Points on a hilly landscape, in no order, each with its height.
A ball rolls from a point to the lowest of its 2 nearest points, and stops where none of them is lower. Distance is the straight distance between rows; heights are no part of it.
(269) (h 326): [171 188 128 121 191 134 135 138 128 128 153 116 113 145 144 196  71 152
  88 103  80]
(740) (h 319): [127 115 138 143 127 140  91 145 125 141  84 100 110 141 111 104 126 142
  88 111 186]
(578) (h 180): [130 121 148 136 130 136 128 141 142 135 112 111 106 148 103 141 145 111
 133 109 175]
(101) (h 234): [148 119  51 108 138 185 103 133  68 162 135 113 135 114 129  92 160  75
 123 167 151]
(22) (h 742): [110 151 146 161 100 151 130 160 127 150 116 110 161 134 140 122 139  52
 191 172 134]
(228) (h 706): [126 113  95 149 162 174 151 106 183 106 183  80 153  95 146 106  87 132
 198 144  70]
(611) (h 154): [122 130 109 168 153 139 170 111 172 121 112 114 119 133 110 149 155 112
 168 135 139]
(509) (h 508): [106  88 136 147  97  92  94 139 117 138  86 135 129 138 141  71 144 164
 117 151 184]
(845) (h 574): [143 184 133 125 184 125 153 144 180 128  95 146 176 163 153 148 129 147
 128 159 138]
(540) (h 474): [129 100 124 120  74  96  89 148 103 137 139 160 131 124 141 151 151 144
  83 101 149]
(984) (h 590): [154  95 100 139 137 106 122 119 119 115 122 142  88 118 130 144 134 187
  80 113 125]
(341) (h 496): [113 119 179 121  95 102 155 120 132 134 135 138 172 121 183 116 112  96
 158 132 130]
(735) (h 425): [148 173 153 144 166 166 120 128 138 135 121  84  75 168  80 185  85 141
  90 110 118]
(266) (h 744): [104  73  55  55 125 135 117 103 112 130 140 163 168 134 104  79 157 113
 121 119 124]
(261) (h 327): [ 79 143 224 103 114  81 128 135  92 116  89  97 108 124 130 135 121 138
 135 152 122]
(972) (h 547): [138 198  97 166 176 119 161 117 171 103 116 161 149 144 143 151 133 144
 142 167 106]
(193) (h 633): [148 127 100 118 200 158 157 121 175 113 138 104 184 123 178 132  93 164
 138 130  93]
(884) (h 603): [162 141 147 137 103 107 153 128 124 184 159  94 188 112 200 157 111 110
  93  94 139]
(644) (h 307): [158 170 149 159  69 112  96 152 106 147 136 148 114  85 181 155 120 134
  56 121 142]
(731) (h 514): [108 103 136 127  99 125 153 108 153 134 148 132 175 100 168 107 132  65
 143 109 138]
(938) (h 671): [133 131 121 154 120 158 103 119 134 104 162 134 187  89 151 159 114  70
 150 138 115]
(838) (h 684): [137  74  96  87 128 129 154 113 138 150 165  95 137  97 121 115 118 113
 129  60 113]
(102) (h 538): [115 121 142  70 102 124 100 136 114 142 115 144 121 164  67 131 156  98
 118  86 147]
(130) (h 602): [146 145 116 114 200 161 161 144 184 121 117 129 200 133 160 156 131 146
 142 139 119]
(661) (h 634): [119 182 186 123 123  69 130 105 123 106 133 211 135 133 124 149 128 143
 112 129 101]
(878) (h 716): [141 150 128 154 116 154 135 139 130 131 137 115 179 125 156 143 123  50
 185 154 139]
(843) (h 505): [143 129 154 111 172 153 188 122 167 123 138 110  87 176  93 149  78 159
 148  72  94]
(660) (h 672): [ 94 143 169 168 113  96 110 148 124 123  51 135 103 100 123  59 138 187
 137 178 157]
(590) (h 368): [152 114  42 126 125 174  91 146  66 173 133  72 111 137 150  82 146  86
 101 142 149]
(160) (h 243): [131 102  89 164 149 142 195 125 172 145 120  80 132 124 133 131 130 107
 177 138 141]
(165) (h 384): [152 208 136 165 172 160 125 143 134 131 115  95  88 152 120 173 101 127
  85 138 132]
(543) (h 753): [ 98  81  41  85 137 136 113  95  76 135 136 161 144 166 102  97 154 106
 120 143 116]
(749) (h 630): [147  86  63 128 129  97  94 139 101 110 155 128  87 154 127 136 136 165
  99 114 126]
(846) (h 429): [117  81 130 130 127 122 181  87 176 124 138 125 175 106 166 124 128 123
 128  83 137]
(119) (h 669): [115  91  55 152 123 109  89 134  86  91 132 138 105 176 118 128 143 134
 117 140 114]
(9) (h 167): [155 177 141 181 106 136 102 147 123 139 117 119 108  91 156 139 122 130
  62 126 152]
(719) (h 594): [123 157 150 120 126 123 126 112 135 106 153 148 130 141  86 209 124 146
 109  87 112]
(947) (h 426): [ 85  90 148 134  95  76  78 161  62 117  91 120 116 147 135  68 140 150
 126 159 145]
(757) (h 492): [169  66  51 123 134 149 131 136  94 175 138  71 118 132 158  80 136 106
 121 121 130]
(499) (h 517): [162 107  83 117 125 179  68 134 124  99 193 156  95  81 106  95  97 119
 178 132  66]
(329) (h 641): [163 101  92  64 127 154 148 133  94 187 176  79 125  94 117  87 125 111
 135  66 107]
(518) (h 640): [ 88 124 160 177 100 113 116 158 140 144  48 115 121 116  92  74 147 159
 158 177 174]
(27) (h 570): [106  78 143 132 102 113 138 126 154 150  85 137 121 142 118  78 175 131
 138 140 186]
(951) (h 479): [128 140 133 171 127 115 158 111 159 137 113 127 112 112 154 127 144 135
 111 145 172]
(902) (h 566): [132 104 102 144 121 180 101 112 151  90 210 123 111  60 120  96 112 111
 179 140  66]
(727) (h 401): [156 136 146 133  84 112 101 151 109 143 158 151 135  91 161 174 123 134
  74  94 147]
(567) (h 568): [121 135 149  81 124 138 109 125 119 111 143 135 125 146  58 185 140 109
 115  64 125]
(624) (h 272): [ 92 130 210 115 110  80 106 142  88 116  75 124  86 130  82 117 130 155
 131 154 138]
(542) (h 360): [ 85  83 173 105  86  90  86 164  73 119  90 111  96 112 137  92 144 135
 138 170 146]
(910) (h 411): [108 117 206 113  99  94 141 147 100 142 121 103 129 127 169 133 121 103
 147 147 129]
(172) (h 582): [129  78 138 139  96  77 124 117 138 106 123 200 138 114 137 115 157 141
 124 124 153]
(354) (h 407): [144 120  71  64 131 156  91 134  91 139 144 138 114 127  88 127 138  95
 134 121 119]
(935) (h 606): [ 95 119 162 173 107 108 151 126 172 152  81 137 126 128 105  91 170 147
 156 163 175]
(641) (h 519): [130 175 130 167 137 118 160  97 155 115 116 155 141 118 145 149 138 140
 125 164 141]
(190) (h 311): [170 169 127 186 131 167 125 146 120 124 121  99  98 116 139 171 117 112
 100 129 144]
(835) (h 543): [122 155 117 138 196 143 170 103 164  73 122 137 128 157  94 171 113 159
 158 123  96]
(635) (h 676): [140 111 114 135 184 178 137 137 171 103 177  86 176 117 172 116  75 142
 182 139  69]
(956) (h 591): [130 172 170  99 114  97 114 146 120 126 147 170 203 131 182 155  93 138
  98 126 107]
(607) (h 526): [120 132 132 124 174 158 172 100 178  91 124 115  99 169  70 141  96 148
 183 107  97]
(651) (h 615): [119 172 172 126 107  98 110 116 123 101 134 194 118 132  84 181 132 150
  91  90 121]
(508) (h 49): [115 122 141 139 151 130 163 109 164 117 120 118 133 155  95 144 138 126
 136 111 147]
(584) (h 495): [104  98 123  72  80 114  85 145  89 163 115 147 131 163 107  94 162 104
 116 133 150]
(706) (h 394): [178 172 130 155 134 154 113 154 102 125 147 112  73  99 124 192  91 140
  81 110 122]
(992) (h 427): [124 144 154 167 129 122 137 110 160 139  82 115 126 127 135 106 126 148
  92 125 167]
(502) (h 636): [100 139 181  97 129 104 103 122 150  89 155 171 212 133 157 140 113 148
 117 120  98]
(271) (h 230): [196 163 127 101 203 150 151 156 138 140 155  92 135 135 167 163  73 167
 102  96  84]
(638) (h 437): [100  95 164  74  75 117 101 158  90 162 105 114 103 124 123  83 143  96
 137 142 155]
(384) (h 656): [ 99 167 170 177 116  66 148 125 141 133  71 156  97 116 133  78 149 167
 124 176 143]
(945) (h 533): [131  89 104 119  79  94  92 144  99 109 120 184 143 137 165 107 163 130
 114 142 151]
(174) (h 717): [105  60  93  75 109 134 136  95 137 123 152 143 145 104 121 100 151 120
 129  79 124]
(85) (h 563): [159 125 108 143 139 119 149 113 147 118 128 141  50 107 132 135 123 176
  89 115 114]
(37) (h 578): [184  91  53  77 127 141 123 140  74 193 178  74 118 123 151  70 109 121
 123 112 105]
(860) (h 144): [ 98 139 168 139 147 108 186  89 178 121  95 137 123 159 107 126 144 141
 137 124 162]
(63) (h 637): [103 148 187 147 114  58 156 101 139 126  88 186 113 127 139  90 158 162
 126 158 128]
(506) (h 782): [ 82 179 183 143 107 148 121 171 124 150  92  77 136 168  96 111 125  90
 200 189 136]
(788) (h 537): [158 125 107 143 161 131 188  85 166 114 137 128  93 113 137 146 100 169
 122 112 108]
(552) (h 464): [135 116  85  81 133 171  61 132 102  92 170 140 101  95  75 124 127 112
 151 120  84]
(477) (h 702): [114 123  60 128 118 128  81 138  78 113 123 136 113 188  97 105 157  99
 128 159 135]
(847) (h 730): [ 93 108  52  98 123 144 112 117  75 130 127 167 139 182  93  93 180  96
 140 186 136]
(295) (h 614): [119 106 102 146 127 176  92  98 134  91 196 119 149  50 131 142 118  85
 155 128  90]
(17) (h 491): [138 105 115 131 136 122 181  87 156 118 149 117 146 100 174 146 110 137
 112  91 106]
(177) (h 383): [175 188 125 139 149 140 124 123 126 113 160 130  76 120 131 188  84 148
 104 117  72]
(211) (h 471): [145 154 151 108 157 139 164 124 136 147 152  74  99 172  77 176  78 152
 106  72 104]
(494) (h 613): [114 118 184 139  92  83 126 110 125 116 108 185 120 122 137 116 145 153
 122 135 144]
(836) (h 344): [115 101 111 136 158 138 203 103 175 132 118 101 182 138 172 129 130 119
 150 119 144]
(289) (h 560): [128 154 124 159 186 128 152 109 146  86 115 177 100 139  62 162 142 162
 157 114  99]
(965) (h 213): [100 128 194 103  89 101  80 168  95 119  99 153  92 163  78 121 146 143
 128 133 153]
(714) (h 333): [144 104  64  78 134 181 110 123  82 153 142 145 142  80 114 105 148  72
 134 154 126]
(375) (h 767): [ 95 169 166 151  91 155 104 169 110 162  95  87 122 131 116 111 141  73
 198 181 155]
(152) (h 525): [133 150 160 114 108 105 138 129 135 151 159 124 196 126 183 173 102 119
  96 100 115]

Where does a ball stop that starts at each point below?
(506) -> (101)
(518) -> (542)
(266) -> (101)
(477) -> (508)
(499) -> (101)
(788) -> (508)
(972) -> (508)
(341) -> (965)
